A landscape with many valleys, sampled at points; each row gives a point and its height.
A ball rolls from a point to whichever of its 3 nearest points has the largest drop for the distance, and stops where none of them is lower. Distance is the straight distance between rows; heights are no part of it.
K_937: [186  71 155 152 139 133 111  84 112  72 190 179 153 191 110 138 105 147
 109 135]  height 46.7
K_283: [149 157  99 190 112 124 138 133  82 149 155 133 156 124 103 114 185 127
 161 131]  height 42.8
K_909: [168 104 136 103 140 147 114 136 163 147 162 142  81 123 143 129  70 128
 121 144]  height 55.7
K_20: [198 118 183 171 157 125  82  77 143  94 188 177 128 162 115 172  78 115
 144 155]  height 50.6
K_544: [145  78 116 128 100 155 157 147 129  96 173 131  86 179 164 118 109 162
  81 148]  height 63.8
K_331: [ 82 139 120  70 162 102 147 166 195 139  67 105 117  73 141 135 145 116
 132 118]  height 31.1
K_314: [124 161  91 191 152  85 115 128  86 151 122 133 164 107  94 127 217 119
 194 106]  height 54.1
K_181: [164  79  99 183 171  97  77 129 140 152 170 141 135 144 139 155 166 102
 146 143]  height 22.7
K_157: [ 95 171 129 141 139 129 138 140 152 175  79 118 108  86 133 139 100 101
 145 146]  height 14.1
K_929: [127  94  85 154 126 151 126 122 157 140 141 119  75 159 191 165 149 131
  92 180]  height 72.8
K_85: [114 146 137 120  78 140 158  93 114 111 110 106  96 144 169 162 150 140
 130 163]  height 46.0
K_435: [112 110  96 153 159 100 120 177 175 172 117 117 124  84 115  96 145 113
 124 120]  height 41.0
K_258: [141 172 121 191 154 120 126 148 128 183 117 164 135  79  81  90  96 105
 168 114]  height 16.8
K_105: [ 95 184 120  82 132 100 150 138 118 106  84 100 149 104 128 120 176 136
 141  85]  height 40.8
K_480: [132 170 103 164 107 124 112  99 127 111 137 120 130 120 151 182 194 117
 174 139]  height 41.8
K_63: [134 153 163 110 106 151 129 113 161 135 124 142  73 139 157 156  38 133
 115 164]  height 50.4
K_303: [175  99 141 165  99 154 145 118 116 108 186 148 111 174 133 131  86 139
 106 159]  height 58.1
K_295: [133 138 146  98  91 148 163 112  99  98 123 107 102 151 145 126  89 158
 113 142]  height 18.2
K_927: [146 114 129 117 153 141 102 161 139 172 151 163 161 103  97  66  75 113
 131  84]  height 42.2
K_630: [156 184 119 212 136 118 110 141 100 176 135 154 130 104 105 116 114 106
 192 137]  height 5.8
K_651: [174 152 146 211 143 110  90  75  81 137 176 153 180 146 112 140  88  97
 170 146]  height 39.8
K_209: [130 130 111 147  83 160 179  90  93 109 135 118  99 174 146 114  83 168
  92 181]  height 12.5
K_201: [150 111 116 136  96 132 146 113 131  99 151 137  96 151 159 184 163 133
 128 167]  height 62.5
K_716: [124 187 162  97  99 133 145 133 110 122  93 111 143  98 116 120 114 131
 145 117]  height 50.2
K_394: [157 163 130 196 140 123  89  96 114 126 152 141 145 130 110 174 146  98
 196 142]  height 39.9
K_75: [ 98 163 152  79 118 152 148 138 131 148  76 108 126 113 127  81  64 137
 107 118]  height 31.8
K_214: [ 81  87 154  29 185 123 167 171 125  89 107  95  72 158 181 129  96 153
  81  95]  height 51.5
K_462: [171 106 153 125 121 134 114 110 116  92 171 145 144 151 114 151 132 132
 130 119]  height 42.6
K_936: [129 175 142 181  93 137 141  96 104 128 136 117 123 125 124 130 146 144
 158 162]  height 40.9
K_95: [130 111 106 104 100 141 149 148 116 124 136 130 149 144 110  72 140 140
 113  88]  height 49.2
K_123: [ 84 115 125  99 158 112 141 163 171 176  67  94  91  95 150  99 101 118
  90 136]  height 39.2
K_372: [118 115 130  52 127 122 122 148 110  71 153 125 136 120 118 149 172 152
 108  76]  height 56.4
K_380: [149 119 139 145 160 117  86 118 152 130 153 146 134 121 117 182 148 112
 148 120]  height 5.4
K_191: [182 102 155  99  98 146 152 115 125  92 175 159 105 171 127 140  72 159
 116 138]  height 62.4
K_335: [104 155 105 179 145 128 140 152 126 179  86 129 141  93 111  98 156 116
 152 114]  height 30.7
K_366: [114 112 134  82 126 142 165 120 112  86 122 105  69 177 189 159 131 147
  85 167]  height 66.0
K_60: [ 50 144 109 132 128 113 133 124 128 146  61  86 110 102 143 117 182 124
 116 156]  height 65.7
K_49: [ 50 161 125 150 100 126 127 104  97 161  63  90 109 111 122  82 108 138
  95 169]  height 58.0
K_549: [ 92 114  99 101 131 116 144 141 153 149  87  91 115  97 148  93 176 133
 108 116]  height 56.9
K_50: [102 149 126 129 113 155 149 126 137 172  94 114 112 109 136  95  65 132
 100 142]  height 17.3
K_904: [140  83 158  67 132 143  92 137 135 101 156 158 149 125  96 135  90 138
 109  71]  height 51.8
K_166: [164  70 109 127 161 124  91 151 141 134 183 158 154 140 112  74  87 112
 113 105]  height 35.1
K_842: [ 69 148  94 134 142  99 140 129 146 153  53  81  91  99 166 151 168 110
 109 154]  height 71.3
K_189: [ 58 173 163 100  93 133 147 105  82 122  62  84 115 152 127 106  87 135
  97 155]  height 44.4
K_491: [154 115 120 156 166 113  79 116 131 142 145 155 174 107  87 134 135  98
 168  92]  height 21.2
K_760: [134 188 148 162  72 154 145  91 119 133 130 128 112 134 150 169 104 132
 147 188]  height 50.5
K_497: [ 87  77  88  63 151 107 141 167 180 144 101  93  99 118 164 112 139 149
  85 118]  height 46.5
K_767: [134  76 137 100 162 112 105 140 200 128 115 133  85  97 162 189 139 111
 130 136]  height 51.2
K_474: [168 164 129 175  72 155 139 102  56 122 169 138 176 157  74  85 134 154
 171 131]  height 44.0
K_244: [156  90 126  83 112 137 142 139 106  76 171 146 135 144 114 128 121 158
 108  93]  height 46.8
K_837: [113 173 123 155 126 119 120 129 138 162  89 125 130  72 124 145 165  89
 165 122]  height 24.0
K_712: [130  74 137  98 170 120  91 123 155  95 154 166 159 127 115 180 177 135
 123 100]  height 26.1
K_790: [154 115 139 110  86 139 148 102  92  44 166 150 143 180 127 171 185 152
 136 120]  height 72.3
K_819: [113 132  95 187 101 146 141 100 120 162 120 113  92 145 166 137 159 136
 128 197]  height 73.7
K_806: [162 141 129 146  60 151 150 118  79  84 159 131 158 165 121 132 155 158
 124 130]  height 62.6
K_26: [125  93 123  90 151  96  93 160 197 145 110 140 132  91 120 139 134 113
 130  85]  height 44.5
K_407: [ 79 176 165  79 138 123 138 155 161 149  35  84 105 100 140 125  67 111
 111 136]  height 41.1
K_74: [175 100 140 157 111 142 111 108 101 112 207 166 173 172  79 100  82 137
 121 109]  height 41.4
K_213: [114  93 127  44 154 115 107 149 153  99 122 119 144 112 121 138 160 131
 116  71]  height 50.7
K_58: [146 169 139 120  82 153 156 115  84 113 139 138 141 152 106  95 104 149
 145 111]  height 51.3
K_832: [144 124 123 146 116 157 120 139 120 142 159 137 122 141 136  87  92 135
 139 130]  height 60.8
K_809: [ 39 172 159  99 150 109 144 119 153 135  19  70 112  74 138 128 108 115
 134 142]  height 46.1
K_550: [135 127 147  85 109 143 142 135 121 104 123 125 140 134 126 127 117 151
 131 101]  height 37.8
K_300: [115 154 108 149 175  81 120 179 143 149  92 150 167  65  71  94 136  98
 185  64]  height 32.4
K_800: [135 147 125 136  99 127 133 121  97 125 142 135 191 114  81  98 148 128
 151  90]  height 7.1
K_287: [133  81 109  90 144 118 129 134 155 111 152 129  97 139 166 163 177 149
 104 133]  height 58.3
K_420: [126  72 108  50 152 143 147 179 132 115 125 101 106 160 147  78 123 162
  70 109]  height 36.2
K_632: [123 119 122 129 119 118 118 139 149 140 114 130  96 113 145 143 148 119
 133 133]  height 43.6
K_156: [127 142 116 151 110 129 105 114 118 123 137 134 143 124 119 148 154 118
 155 135]  height 26.8
K_197: [151 135 162 120 155 112 103 135 134 137 109 167 189  87  55 106  94  95
 159  65]  height 7.7
K_849: [ 87 121 136  64 123 145 161 149 110 122  88 107 122 132 147  93 106 140
  66 123]  height 20.1
K_217: [103 141 125 155 113 125 128  94 147 135 100 105  94 138 175 186 180 123
 125 187]  height 64.1
K_547: [ 64 163 143  82 117 138 163 142 110 143  53  84 140 103 125  78 105 125
  91 113]  height 37.3
K_499: [150 108 105 196 140 123 102 137 100 150 150 142 153 124 116 119 142 120
 150 121]  height 32.5
K_822: [ 83 145 137  52 150 103 154 160 157 119  83  80 115 135 151 137 150 124
 111 117]  height 15.8
K_728: [122 175 127 107  84 132 152 116  93  93 116 117 151 131 116 148 180 144
 143 116]  height 58.9
K_933: [102 155  98 150 173  71 108 146 144 126  98 151 169  65  74 146 186 101
 197  74]  height 42.7
K_708: [151 172 138 212 122 149 134 102 125 194 139 130  95 141 150 128  86 109
 156 192]  height 57.3
K_568: [108 185 161  99 101 150 148 115 125 129  82 111 102 124 153 127  76 121
 133 163]  height 46.4
K_836: [122 112 129  80 115 157 159 139 146 149 127 118  81 139 162  99  80 143
  78 149]  height 37.2
K_763: [135  90 122 133 150 127 100 188 187 171 123 140 113 105 123  92  66 114
 117 104]  height 47.7
K_52: [147  97 145 139 129 123 103  86 122  62 182 147 127 171 139 203 200 124
 129 135]  height 81.6
K_106: [168  67 139 146 183 123  77 113 153 130 179 176 166 132  83 134  95 100
 121 110]  height 30.1
K_898: [127 162 149 120  91 142 147 124 135 113 129 134  92 143 147 157  99 133
 109 162]  height 39.4
K_33: [196  93 133 190 187 105  75 115  91 151 173 158 177 147  98 103  82 102
 133 126]  height 35.2
K_31: [120  98 162  47 158 130 139 147 151 131 107 129  77 128 175 130  48 144
  94 132]  height 44.6
K_619: [165 142 152 166 111 140 114  97 101 110 176 146 182 140  90 130 129 122
 159 104]  height 31.9
K_893: [ 95 179 136 131  69 148 176  89  98 119  91  97 121 150 139 125 115 145
 121 172]  height 18.4
K_883: [185  62 115 181 146 110  99 117  97 120 195 145 150 172 132 145 177 128
 120 147]  height 34.8
K_210: [143 131  99 194 150 110 111 126 120 164 152 132 126 111 147 153 196 124
 157 163]  height 35.0
K_489: [108 124  85 105 110 111 142 141 102 113 140 110 160 149 127 112 192 140
 125 103]  height 62.2
K_429: [183 125 134 205 134 134 100 114 138 143 174 138 118 148 142 147  93 115
 135 171]  height 53.7
K_81: [112 123 109 126  91 150 162 122 116 134 126 105 131 139 136  97 166 134
 106 137]  height 60.7
K_171: [132  64 105  99 160 107 102 161 158 132 148 144 151 101 101 107 131 106
 103  71]  height 40.4
K_766: [120 144 131 111 135 139 121 152 126 133 126 142 184  97  68  61 122 137
 153  60]  height 27.6
K_758: [121  62  96 137 210 101  89 141 175 120 146 150 177 105  95 144 174 109
 134  89]  height 40.0
K_159: [ 80 173 117 110 118 135 175 100 100 104  75  78 134 142 145 127 177 134
 106 141]  height 49.5
K_668: [154  92 135 128 125 133 116 141 150 113 176 156  92 160 160 154 130 133
 118 153]  height 60.5

Call two points neighbours if one is among the 3 nearest of the other. Go from one point of each pair to the other, from neighbour to neighbour, staying as low as possible. Name the highest point that can't be avoided.
K_893 and K_157 | K_189
K_849 and K_157 | K_75
K_630 and K_157 | K_335
K_380 and K_197 | K_491

For each start below, name the point where the ball stops.
K_909 | K_209
K_429 | K_800
K_81 | K_209
K_763 | K_630
K_489 | K_209
